Points on a hilly landscape, in no order, each with its height.
A ball rolls from a point to the lowest of its 2 nearest points, and stops where none of them is lower. Distance is the straight distance between rows; heights are no part of it.
Z500 h=269: [133 157  71 112 114 145 181 132 110 124 157 157  56 201 147  72 123 152
 118 105 153 137 160 175 105 143]
Z520 h=174: [ 71 140 103  67 131 112 111 116  87  90 155 150 169 130 153 155  76 154
 111 130 150 137 141 153 142 164]
Z19 h=614: [111 101 149 140 164  96 107 152 140 111  72 160 136 140 126 142 122 107
 127 102  86  95 136 151 140 151]
Z721 h=359: [168  62 114 142 136 128  61 140 143 139 142 107 100 113 119 143 198 177
  99 156 138 150 121 128 106 171]
Z670 h=177: [ 97 127  99 163 128 142 153 156  47 111 100  85  88 147 125 123 106 104
  96 113  95 167 109  76 173 150]
Z271 h=538: [104 151 160 124 115  96  94  64  93  66 144 122 117  38  98 124 103 130
 114 137  63  95 130 120  95 107]
Z506 h=127: [145 196 158 148 106  71 138 133 146 121 161 180 120 108  99 110  63 185
 140 126 195 160 171  79 129 103]
Z247 h=424: [131 105 104 104 158  94  87  51 108  57 114 156 102 112 130  93 135 132
 143 124  75 131 135 142 194 172]
Z945 h=125: [112 156 128 125 175 129 131 113 132 163 143 133  97  75  80  76  62 123
 117 131 182 117 142 105  98  97]
Z657 h=255: [154  73  98 142 221 127 156 149 102 144 139  98 122 172 130 158 166 168
 113 165  86 141 120 141 132  79]
Z183 h=444: [129 121 159 152 136 136 108 113 179 123 127 114 137  45  94  92 113  99
 121 123 178 129 133  81 145 166]
Z207 h=128: [ 93 175 139 164 101 126 145 233  97 171 184 133 106 158 150 121 118 163
  93 135 177 149 156 116  61 100]
Z189 h=399: [ 98 126 131  91 123 110  69  98  73  95 147 157 178 120 124 152 119 128
 166 134 114 105  88 101 100 120]
Z246 h=535: [ 85 117  82 101 166 153 126 132  76 122 117  76 122 112 104 138 116  97
  59 111  98 164  98 117 110 118]
Z856 h=436: [161 112 129 147 138 123 106  68 191 122 130 112 131  79  83 118  96 152
 147 135 168 127 135  95 140 152]
Z22 h=368: [ 81 148  84 170 117 164 134 135 103 111 150 102 163 169 132  78 186 132
 120  77 161  89 130 115 153 121]
Z358 h=294: [143 151  92 132 122 143 159 158 105 125 173 151  75 178 146  82 164 210
  96 129 177 136 185 170 117 115]
Z21 h=477: [136 147 146  95  64 131 119 117 125 135 133 109 174  94 145 189 112 131
 131 144 127 153  83 118  85 118]
Z907 h=411: [105 135 132 130 147  80 114 154 162 148 105 128 167 163  88 144 154 103
 137 105 194 129 137  88 198  87]
Z749 h=369: [129 122 125  93 135 164 100  74 116 131 133 107 141  74 126 110 163  56
 139 165 110 141  96 112 179 111]
Z440 h=531: [154 120 134 195  94 135 124  68 107  89 111  70 112 139 118 150 119 151
 188 148  81 105 103 108 153  89]
Z811 h=476: [110 121 127 124  86 133  77 137 160 129 119 129 179 103 109 136 153 116
 132  83 198 111 109 115 111 149]
Z931 h=629: [126 149  77 130  86 130 140 128 126 128 135 137 166 208 138 163  96  98
 133 117 146 152 116 153 164 132]
Z599 h=85: [102 184 132 112 120 108 142 137 143 131 160 167 141 125 132 103 100 142
  90 131 181 137 176 132 160 134]
Z255 h=509: [105  97 110 115 193 104 128 150 111 100 104 130 133  81  93 138 106 124
  72  95 130 170 124 108 156 143]
Z959 h=302: [167 109 122 185 145 175 152 122 122 115 162 169 140 110 143 121 128 136
 108 128  64 125 117 143 128 158]
Z402 h=145: [169 147 138 201 127  95 129 127 187 139 142 119 144 180  91 112 150 162
 166 140 170 106 142  70 132  92]
Z845 h=382: [110 128  80 143 133 160 149 101 135 110 164 131 161 174 148 142  78 169
 109 107  82 104 118 163  78 177]
Z635 h=176: [151 139 166  83 148 140 179 107 170 132 101 178 159 118 156 135 105 115
 150 116  57  94 124 175  84 122]
Z937 h=43: [ 94 105 167 152 112 112  86 194 144 123 131 147 117 126  97 204  58 156
 131 126 148 112 145 166  59  82]
Z343 h=563: [161 110  92 137 144 175 144  80 143 114 115 106 123 114  96 115 117 112
 127 107  96 142  99  98 102 146]
Z824 h=513: [112  88 111 133 125 145 104 172  87 136 142 134 172 155 153 167 204 101
 125 130 128 132  91 151 166  96]
Z978 h=596: [154 130 113  90 104 147 132  74 186 139 127 126 178 133 128 144 132 122
 171 115 152 115 105 144 107 127]
Z494 h=497: [112 169 107 112  97 136  96 104 107 130 152  83 153  70 118 150  70 170
 144 119 180 158 102  94  95 117]
Z163 h=553: [150 183 158 165 137 154 193 141 190 169 149 109 204 169 155  97 182 101
 143 165 127 123 150  75 161  99]
Z997 h=337: [166  91 107 144  87 123  85 112 115 109 151 144 113 130 134 147 160 178
 132 137 145 143 117 144 143 148]
Z798 h=500: [143 121 132 112 157 102 137 136 147 145  93 102 103 137 103 142 121 168
 128 126 157 122 148 130 139 103]
Z389 h=213: [ 97 152 115  60 135 147 163 108  96 112 162 138 182  99 177 139 105 159
  93 126 111 145 122 133 123 181]
Z690 h=551: [148 134 165 173 124 130 144 138 167 149 103 131  93 150 161  60 180 132
 170 127 122  66 170 156 152 150]
Z11 h=530: [124 113 120 167 115 162 139 149 112 141 166 155 174 139 145 156 143  81
 116 129 118 134 102 148 180 115]
Z940 h=423: [110 110 129 124 114 104  56 115 101  83 133 162 197 118 133 163 159 122
 140 105  85 111  87  98  98 164]
Z695 h=248: [103 159 103 178 155 130 185 140  93 142 142 115 109 194 159  69  85  79
 130 145  90 112 146 104 137 155]
Z470 h=434: [135 117 132 152 145 133 105 130 155 177 132  91  94 105  82 129 118  99
 134 164 184 141 127 110 180  76]
Z873 h=182: [146 106 142 141 115 118 124 196 111 115 161 197 128  99 106 186  91 177
 117 101 158 172 134 136  86  99]
Z257 h=503: [120 104  91  63 153 126 120 107 126 110 101  83 124 125 126 141 162 189
 109 100 135 142 124 140  98 145]
Z270 h=259: [121 133 175 160 126 118 145 154 150 143 139 195 163 129 140 142  91 103
 139 119 125  85 131 149 127 115]
Z405 h=452: [119 110 136 152 100 141  93 138 121 119 170 158 173  93 161 162 147 141
 113 134 108 135 100 110 121 182]
Z234 h=616: [153 120 109 125  86 106 100  91 136 104 133 158 177 127 106 177  92 114
 151 124 150 173  94 117 162 126]
Z828 h=495: [130 145 112 134  64 154 100 137 111 136 118  94  91  66 115 119  99 119
 110 103 182 176 114 133 103 123]
Z457 h=100: [120 115 122 162 106 146  85  86 147 119 145  88  82 126 108 142 118  79
  97 167  49 114 122 196  95 102]
Z135 h=417: [ 94 145 121 183 133  86 120 179 141 139 152 131 150 178  71 133 136 114
 141  82 191 159 132  59 173  48]
Z858 h=514: [140 127  76 132 147 127 105 136 185 155 166 106 160 167 100 131 158 189
  87 125 192 142 151 113  92 147]
Z981 h=430: [115 109 145 165 115  83  80 147 131 149 113 101  89 129  92 166  92 115
 146 148 160 152 117  98 161 104]
Z658 h=78: [ 98 122 174  97 170  88 101 132 108 141 112 147 157 136 134 154 119 105
 174 162 117  77 116 109 147  81]
Z482 h=584: [133 125 137  88 149 103 128 143 144 145  72 118 120 198 177 111 172 133
 183 116  72  99 127 141  81 180]
Z459 h=310: [113 172  94 170 121 132 150 131 123  94 152 125  98 207 129  49 166 201
 104 103 168 110 179 151 100  98]
Z544 h=142: [142 106 125 154 141 123 138 173  78 136 100 119  85 130 120 133 135  91
 117 130 107 174 103  68 157 138]
Z262 h=512: [123 112 135  64 150  93 124 128 126 104  86  64 124  71 127 146 148 166
  84 115 127 173 124 117 107 150]
Z458 h=422: [117 157  94 101 116 144 194  94 125 111 138 130 128 183 176 138  93 170
 132 105  83 128 129 147 119 184]
Z164 h=198: [133  91  85 129 128 171 101  91 184 136 109 121 100 148 108 105 137  64
 142 102 110 108  95 178  84 134]
Z205 h=599: [144 106 148  91 157  86 119 161 129 142  65 142 110 160 143 125 153 113
 137 127  93 120 128 130 100 161]
Z625 h=164: [149 110 163 164 143 156 171 162  83 103 144 140 134  91 168 152 174 162
  90 135  41 155 126  94 157 161]
Z486 h=163: [154 129 126 187 152 111 147 106 137 145 152 105 134 179 126 108 126 156
 193 160 141  73 133 120 128  84]
Z387 h=622: [144 134  65 110  92 121  99  90 109 118 149 144 131 162 110 164  65 123
 143 137 149 186 106 148 151 120]
Z883 h=249: [111 138 123  83 111 134 131 109 111  85 160 108 149  61 151 150 113 144
  53 136  84 189 118 151  94 172]
Z371 h=222: [109 123 183 135 179 128 130 134 145 135 134 197 184  83 146 134 118 123
 138 133  82  88 132 121 156 143]
Z27 h=566: [144 143 126 136 126 119 150 125 164 141  80 128 105 200 163  67 181 105
 208  98 107  88 137 140 122 173]
Z761 h=389: [ 94 123 104 181  89 168 123 131 118 118 140  79 154 145 140 139 165 139
 127 108 152  97 122 141 178 121]
Z712 h=114: [136 159 184 131 124  85 144 135 149 143 156 193 143  82 116 133  59 153
 144 137 172 125 146  90 118 125]
Z939 h=284: [116 151 128  79 108 170 178  71 132 107 124  96  95  76 154 125 122 110
 109 134  67 154 125 152 137 138]
Z885 h=116: [ 86 171 160 126 119 115 145 209 117 167 160 111 121 131 144 150 119 205
 101 133 190 128 182 118  85  95]
Z353 h=438: [147 151 127 131 158 140 154 113 168 168 128  83 100 119  88  98 117 107
 123 162 169 152 160  70 175 118]
Z26 h=77: [126 100 137 170 116 131  92 129 160 140 109 103  77 124  92 162  85  71
  94 150 104 131 114 194 110  80]
Z426 h=233: [146 122 130 100 132 129 147 126  41  94 136 177  90 103 144 119 137 174
 131 129 116 136 130 146 141 105]
Z896 h=321: [110 180  87 157 102 126 120 153 125 120 151  86 126 211 126  77 184 182
 103 110 189 148 152 104 113 101]
Z496 h=453: [107 151 170 116 122 140 194 169 135 131  85 128 136 124 189 136 139 145
  99 105  79 114 162 168 169 173]
Z681 h=122: [115 154 114 121 114 124 153 168  88 121 154 180 154 136 131 143 108 152
 115  96 169 149 140 119 139 125]
Z852 h=362: [159 119 107  83 121 100  74 114  94 164 149 129 109 115 120 121 132 119
 163 182 179 184  96  89 128 112]
Z473 h=275: [135 140  73  73 123 154 178  85  74  87 149 156  73 145 143 121 102 154
 126 110  87 160 120 180 115 110]
Z35 h=380: [142 117 120 100 144 167 131  83 156 159 104  64 118 127 125 123 163  72
 156 158 112 139 109 132 184  92]
Z340 h=54: [100 129 169  78 150  72 120 180 130 156  88 132 150 170 143 158 145 125
 156 141 165 100 152 112 147 117]
Z746 h=544: [130 138 168 148 129 103 120  97 107  83 109 121 102  78  97 132 136 117
 123 129  38  87 128 135 109  84]
Z476 h=99: [ 85  89 154 103 150  85  68 184 110 140 133 174 127 117 126 140 143  93
 110 137 150 144 124 109 138 155]
Z195 h=270: [125 106  81 139 133 160 111 145 163 161 130 149 131 184 117  86 134  63
 128  99 145  90 115 157  45 153]
Z710 h=305: [159 115 173 148 121 154 136 156 173 161 121 190 141 100 128 112 129  96
 134 116 136  75 125 164  58 122]
Z854 h=72: [ 67  77 170 140 145  90  95 206 107 139 150 159 143 146 118 179 131 119
 145 110 142 120 122  99 141 101]
Z355 h=507: [115 162  78 122 134 135 108 111 154 137 162 103 170 130  92 113 116 165
 114 109 204 145 142  94 123 114]
Z766 h=197: [149 107 160 102  89 108  85 120 164 110  85 138 100  84 103 137 136 103
 113 121 107 126 120 172  41 130]
Z64 h=345: [123 112  97  96 178 118  93 106 148 143 130 142 170 125  93  95 132  96
 141 114 181 111 111  94 126 138]
Z192 h=201: [165 118 140 119  76  96 141 163 116 109  71 154 114 167 128 180 123 118
 136 113 108 161 110 151 112 120]
Z348 h=501: [114 150  85 121 126 145 111 112 115 162 154  89 147 124 104 137  85 130
 133 140 169 152 105  93 120 108]
Z317 h=505: [ 94 136  83 146 116 149 108 126  98 124 126 100  85  98  94  95  76  97
  92 101 168 153 124 114 145 146]
Z965 h=435: [ 84 147 167 131  87 144 178 153 110 112  86 121  96 117 174 132 121 147
 107  97 114  89 161 205 164 132]
Z49 h=425: [ 95 142 127 190 117 105 124 154 113 135 129  99 124 159  96 136  99 112
 148 113 162 128 117  67 180  98]
Z323 h=97: [ 79 120 166  82 171  99  71 135 105 144 136 160 131 121 115 131  81 105
 171 180 151  78 132 119  97  93]
Z286 h=510: [126 129 167 158 175 106 163 174 135 159 114 125 123 137 128 132 129 133
 131 135 127 104 140  90 157 109]
Z619 h=475: [116 115 106  71 153  96 135 155 151 125  95 139 138 146 131 135 130 117
  86  97 168 162 152 150 150 174]
Z249 h=283: [107 160 141  97 145 152 146  99 112 147 123 144 162 129 164 105  95  64
 155 149  46  93  95 117 105 147]
Z29 h=533: [174 143 144 150 158 141 141 103 203 146 130 126 125 132 109  61 186 149
 134 139 158 112 174  84 164 147]
Z819 h=546: [120 116  91 139 119 169 134 118 107 122 113  70 122 141 109 142 125  92
 100 116  89 148  84 119 100 125]
Z704 h=159: [148 124 151 126 107  98  92 111 158 105 118 153 136 101  96 154 160  66
 110 125  36 109 136 170  65 118]
Z929 h=634: [104 173  92 166  96 137 163 129 137 124 140  99 193 185 118 159  84 126
 127  96 151 125 126 128 154  89]
Z534 h=342: [143 148 199 142  56 137 142 150 135 150 112 141  80  72 168 122 115  94
 122 165 117 146 133 132 152 165]
Z879 h=101: [150 112 158 150 122 121 121 150  92  98 107 120  97  97 140 139 163 124
 100 142  62 179 128  63 159 191]
Z892 h=398: [133 131 106 113 133 144 130  43 130  89 129 142  73 113 137  80  97 103
 149 127  65 130 127 142 148 186]
Z150 h=489: [ 99 171 126  89  92 138 130 112 112 124 130 122 190 110 128 156  83 158
 159 104 166 112 110 108  83 112]
Z925 h=322: [123 147 133 107  85 157 138 112  97 155 127  96  73 100 152  96 131  96
 126 160 146 148 123 132 173 128]
Z15 h=474: [ 91 139 141 152 160 141 201 173 112 131 108  91 134 153 184 129 152 178
  93 109  95  93 172 162 161 150]
Z103 h=360: [104 144 158  99 103 182 137  83 159 102  88  69  87  74 154 112 177 108
 123 108  47 118 144 158 126 152]
Z553 h=86: [180 145 177 106 121  94 151 122 151 154 124 193 114 118 142 120  95 149
 161 163 141 118 141 124 104 138]
Z787 h=58: [128 109 149 157 113 113  85 148 157 142 126 132  91 104  91 174  58 127
 106 147 138 142 126 165  75  97]
Z647 h=418: [186  93 131 172 162 141 129 115 157 122 122 121 129 102  87 131 153 177
 146 118 135 111 122  80 124 132]
Z713 h=460: [140 130 148 132  86 138 121 144 180 128  88 122 143  61 102 104 159 104
 114  73 212 130 126 113 118 156]
Z510 h=178: [131 128 101 147 139 146 166 139  70 114 158 163 114 124 134 116 123 152
 104 114 132 141 133 130 174 125]
Z843 h=496: [127 113  85 119 155 123 128 155 107 139 141 137 147 192 135 125 178 121
 134 125 164 129 137 136 183 107]
Z359 h=318: [147 138 126 117 108 149 130  93  79 136 140 153 118 134 154 103 122  69
 160 167  71 127  84 118 129 129]
Z209 h=157: [ 95 125 137 133 106 110 119 213 105 123 198 198 154 128 123 164 126 180
 123  94 188 160 161 109 115 101]
Z728 h=260: [144 132 147 104  60 140 149  95 193 112 102 144 104 101 139 155  90 124
 122 101 132 134 138 225 120 136]
Z481 h=268: [134 122 131  99 109 153 133 102  50 105 130 145  62 103 155 105 170 139
 131 139 113 124 124 190 161  74]
Z909 h=537: [156 133 142 173 112  94 113  69  91  59 122 104  99 122  94 139 157 137
 163 137  30  98 127 116 148  82]
Z588 h=349: [113 135 105  76 120 186 124  53  95 110 141 106 141  52 126  77 142  88
 145 117 145 126  89 133 146 107]
Z630 h=521: [144 112 138  93 146  96 121 103 112  68 107 110 127  48 105 133 163 144
  91 110  91 161 123 111 118 141]
Z711 h=341: [144 126  98  83 102 129 103 109  54 125 140 156 104 143 134 113 142  68
 141 153 101 156  81 135  98  96]
Z78 h=330: [105 121 160 115  88 164 114 106 133 112  92 106  99  79 157 109 175 115
 127 112 101  85 128 191 148 126]
Z197 h=335: [161  97 135 152 121 164 114 158 146 162 128 170 143 146 145 105 165  64
 155 125 121  86 101 177  65 114]
Z904 h=134: [153 157 147 154 128  64 121 125 181 131 145 156 154 152  80 138 102 173
 164 127 188 129 147  59 138  95]
Z256 h=490: [152 105 107  49 163  90 145 119 163 117  79 105 108 137 111 148 139 188
 134 100 176 158 154 153 124 127]
Z372 h=545: [132 152 133 236 106 141 186 150 186 152 184 122 196 175 142 131 133 102
 128 152 142 121 142 140 120  71]
Z751 h=356: [150 114 115  55 134  90  81 129  58 121 146 175  98 110 121 124 122  73
 133 176 135 201 103 123 116 105]
Z272 h=608: [157 136 103 126  89 137 109  78 161 132 117 135 168 116  85 136 105  90
 173 108 183 135  93 121 146  98]
Z111 h=488: [120 126 112 130  60 142  76 151 136 141 140 109 140  94 117 155 127 140
 113 108 212 167 119 144 121 129]
Z601 h=524: [ 58 119  92 115 202 122 115 148  80 124 137 126 149 123 101 144  66 109
  72 109 124 143 118  97 125 132]
Z581 h=102: [ 96 174 139 107 116 127 136 145 136 153 155 111 126 104 142 113 119 188
  99 136 194 120 170 132 117 133]
Z488 h=372: [178  82 135 125 136 140  99 133 140 141 100  59  86 109 124 135 220 163
 118 158 109 147 117  99 113 136]
Z565 h=274: [148  88 128  96 221 122 135 154 138 179 128  93 140 140 135 150 179 171
 110 178 100 125 126 112 112 117]
Z218 h=333: [136 149 182 155  87 150 147 150  87 161 135 120  65 100 178  91 131 104
 135 183 111 122 132 103 169 155]
Z778 h=459: [153 126 113  78 184 110 156 144 141 164 131 158 132 124 119 110 122 117
 104 139 168 166 143 105 131 141]
Z573 h=228: [162 114 138 168 145 172 185 147 104 129 143 127 141 129 173 131 181 148
 133 142  76 135 127 126 165 142]
Z793 h=482: [134 132 100 147 150 105 145 131 145 123 108 139 125 205 123  90 159 116
 142 102 140 111 154 132 193 139]
Z580 h=540: [145 145 158 138 152 145 171 131 210 156  90 112  97 137 135  70 188 146
 125 118 137  94 200 133 182 153]
Z324 h=332: [114 145 127  70  95 130 104  74  77 113 135 108  84  62 141  88 117 115
 148 150 160 142 111 143 141 105]
Z124 h=353: [137 105 113  98 110 113  62  96 101 130 148 123 123 111 137 117 159 158
 155 158 177 136 114 119 143 145]
Z804 h=344: [119 119 109 169 154 147 127 120 156 129 144 119 131 148 112 122  76 155
 110 118 110  82 129 146  72 156]
Z866 h=404: [112 117 146 171  85 140 126 142 119 109 125 114 130 113 131 166 134 173
 119 104 142 101 128 156 156 111]
Z449 h=541: [142 135 136 191  84 151 163 156 149 158 160 150 186 149 139 153 130  78
 146 133 151 124 111 151 151  77]
Z509 h=301: [130 167 125  93  87 145 193  85  85 103 132 118  93 127 162 145  96 135
 119 133  54 150 110 159 103 110]
Z446 h=79: [ 84 133 152  65 184  98 140 159 109 155 113 139 126 152 153 119 112 140
 119 157 145  98 164 138 130 132]
Z799 h=392: [190  89 144 152 155 163 160 140 125 122  91  82  99 105 118 130 198 177
 133 119 109 138 127  81 123 135]
Z696 h=149: [ 62 120 108  91 129 126  87 161  97 125 145 145 153 162 150 164 104 108
 100 136 149 135 142 168 153 142]
Z48 h=492: [105  94  89 111 164 105 104 145 117 108  94 138 100 138  91 125 116 115
  86  89 153 146 134 145 140 153]
Z248 h=319: [148 108 114  94 205 142 134 116 167 161 114 113 175 110 103 113 149 122
 130 129 137 112 115  78  94 143]
Z775 h=232: [141 118 167 112  84 134 117 123 200 122  92 138 106  90 147 143 119 119
  97 114 101 125 135 203  64 174]
Z641 h=297: [131 123  98 196 167 150 167 146 105 140 158 136 118 159 122  94  80 122
 108 128 103 112 121 107  88 148]
Z699 h=266: [122 149 139  90 104 161 154  95 128  98 148  92 133  50 142 129 154 108
  71 138  38 159 131 137  92 160]
Z388 h=467: [136 117 162 128  95 120  89 117 128 122 166 138 180  71 130 176 153 111
 121 160  90 155  83  97  99 128]
Z223 h=532: [124 143 161  97 127  91 119  74 108  70 100 116 119  52 126 117 103 141
 134 130  90 134 121  98 141 154]
Z741 h=363: [168 118 118 153 147 186 151  58 122  85 148 142 112 106 134 103 128 132
 139 138  35 132 127 124 164 157]
Z530 h=390: [136 121 139 160 135 162 125 115 158 166 112  34 119 162 139 122 162  98
 165 171 122 108 132 105 170 122]
Z123 h=120: [ 81 121 150  63 204 124 136 133 112 126 117 146 151  83 145 116 123 137
  97 130 128  97 144 133 127 137]
Z17 h=581: [188 124 105 123  90 166 149  92 187 132 105 117 156 129 105 145 120  96
 153  99 122 158  81 105  87 159]
Z597 h=293: [141  75 135  87 225 120 108 128 161 146 111 128 155 123 106 152 151 154
 115 142 105 102 123 133  75 106]
Z226 h=525: [160 109 165 195 131  96 113  97 131 109  98  88 116 157 127 160 125 129
 194 175  55 112 118  96 185 108]
Z686 h=508: [101 125 102 137 122 107  80 138 101 126 108 136  80 143  92 102  86 108
 129 100 180 121 139 125 121 139]
Z563 h=281: [160 122 111 103 101 135 154  70 199  98 119 130 121  96 115 141  96 156
 125  94 153 155 133 178 127 148]
Z848 h=523: [141 142 115 152 149 148 128 102 182 138 164 102 156 148 118 102 160 193
 121 135 150  97 162  85 124 177]
Z413 h=227: [170  76 102 161 188  98 137 129  81 122 135 113  80 192 130 134 150 171
 144 177  76 126 122 154  96  87]
Z206 h=375: [122 121 121 106 142  96  84 105 104 124 134 172 164 131 122 113 104  97
 171 133 142 119  97  78 133 155]
Z537 h=397: [146 119 104 147 114 164 112 113 169 172 123  41 135 156 114 115 195 114
 162 150 184 110 121 114 170  92]
Z419 h=138: [113 119 120 126 126 140  95  91 154 126 106 103  93 149 119 114 135  52
 140 130  47  91 105 179  59 111]
Z115 h=625: [ 57 116 161 111 135  95  68 152 115  94  69 136 148 121 132 153 147  81
 103  99  71  93 126 151 128 141]
Z705 h=466: [133  95 100 153 189  84 109 135 123 107 127 185 116 175 105 108 133 129
 132 117 134 113 153 119 205 158]
Z102 h=212: [151 113 139 142 113 121 136 193 101 135 136 159 124 148 131 180 107 138
 111 138 124 162 115 144  80 105]
Z927 h=237: [118 159 159 123 122 170 174 118 147 130  98 164 176 113 165 119  97  67
 155  99  47  91 103 152 107 141]
Z831 h=311: [185 102  91 118 113 126 120  84 134  84 143 158 129  97 109 132 127 199
 132  99 156 160 124 140 129 155]
Z709 h=155: [121 159 141  88 105 103 166 221  93 162 107 168 109 181 143 141  98  93
 133 136 174 157 149 136  97  98]
Z306 h=419: [100 137 178 151  60 142 139 152 106 103 124 167 129  91 169 145 135 143
 121  99 138  94 144 174 172 138]
Z543 h=172: [115 133 162  75 182 115 125  89 157 114 106 145 187  66 130 125 117 126
 140 127 109  98 125 129 142 131]
Z933 h=55: [ 90  97 213 131 123  89 104 217 138 162 144 157 132 122 118 195 102 134
 155 144 151 112 135 124  82  70]
Z900 h=403: [109 148 139 151 112 125 111 145 163 161 127 104 159 164 135 116 201  97
 143 139 185 100 140 118 195 100]
Z65 h=106: [156 119 162 141 127 126 132 130 153 121 113 152 160 128 129 170 122 123
 135 132  54  95 105 162  50 106]
Z868 h=105: [101 137 134  99 163 126  82 105 125 144 158 133 131  71 100 123  55 126
 145 151 177 112 134 133  97  82]
Z289 h=175: [165 149 155  85  68  97 155 166 129 148  74 154  88 174 143 142 102 119
 165 127 163 143 138 154  76 119]
Z791 h=140: [104 185 128 134  83 109 139 223 114 162 155 158 118 182 137 116 110 108
  84 124 186 171 156 118  87 122]
Z936 h=446: [142 141 126  98 164 127 177 121 184 155 111 112 113 115 118 109  91 100
  93 133 141 168 155 107 156 176]
Z260 h=214: [106 149  93 136 115 140 171 144  92 131  99  92  96 183 147 104  99  90
 115 108 111 145 128 105 150 171]
Z367 h=126: [ 99 108 124 110 142 101  70 143 137 149 138 132 158 151 154 155 128  93
 106 164 122 146 125 121 167 182]
Z788 h=340: [134 146  83 166 112 163 154 157 118 137 149 101 139 164 124  91 175 142
  98  93 166 138 126  93 109 141]
Z998 h=451: [101 136 117 107 132 137 161 131 106 125 119  85 132 163 176 146 134 192
 105 125  98 109 141 142 127 165]
Z200 h=231: [137 136  69 110 133 165 179 113 100 132 156 139  81 149 142  96 115 145
  98 119 127 157 141 159 142 151]
Z339 h=549: [165 159 151 224 112 145 197 162 169 155 181 148 184 163 160  76 181  98
 143 157 133 132 141  98 112  96]
Z10 h=46: [176 127 149 131 115 110 150 125 141 137 132 166 136 173 148 159  90 148
 175 161 107 106 124 157  84 110]
Z649 h=519: [161 122 159 164 154  88 152 122 163 134  89 110 119 160 118 155 114 139
 170 154 106 108 147 113 205 109]
Z901 h=191: [169  92 104 186 138 105 139 107  98 122 143 101  94 196 147 117 138 189
 196 161 118  94 129 157 105 102]
Z838 h=298: [111 120 136 148  99 174 114 100  73 108 133 116  61  86 156  77 154 123
 120 139  97  89 123 165 156 131]
Z975 h=445: [120 109  84 130 167 121  94  71 131  97 125 133 120 141 122  82 142 145
 142 110 134 108 151 113 213 191]

Where does a ball stop that starts at each point below?
Z255 | Z925
Z931 | Z925
Z27 | Z10
Z657 | Z10
Z939 | Z937
Z372 | Z879
Z15 | Z879
Z686 | Z925

Call two points neighbours if one is among the 2 nearest of the other. Go from one point of each pair to the other, from neighbour to neighbour, staying as low as possible. Name the highest point that can't be avoided.
Z937 / Z340 | Z197
Z599 / Z937 | Z509
Z879 / Z937 | Z15
Z925 / Z65 | Z686

For each start below, name every point that the ball comes to, in order.
Z103 | Z939, Z699, Z883, Z389, Z520, Z696, Z367, Z476, Z854, Z933, Z937
Z19 | Z205, Z482, Z27, Z690, Z580, Z29, Z848, Z858, Z355, Z348, Z494, Z150, Z21, Z388, Z405, Z940, Z189, Z206, Z64, Z248, Z597, Z565, Z657, Z413, Z901, Z486, Z402, Z904, Z506, Z712, Z553, Z10
Z163 | Z372, Z449, Z11, Z824, Z843, Z793, Z705, Z975, Z247, Z892, Z741, Z959, Z573, Z625, Z879
Z601 | Z255, Z48, Z619, Z778, Z936, Z353, Z470, Z981, Z49, Z135, Z907, Z900, Z537, Z530, Z35, Z749, Z588, Z324, Z925
Z339 | Z372, Z449, Z11, Z824, Z843, Z793, Z705, Z975, Z247, Z892, Z741, Z959, Z573, Z625, Z879
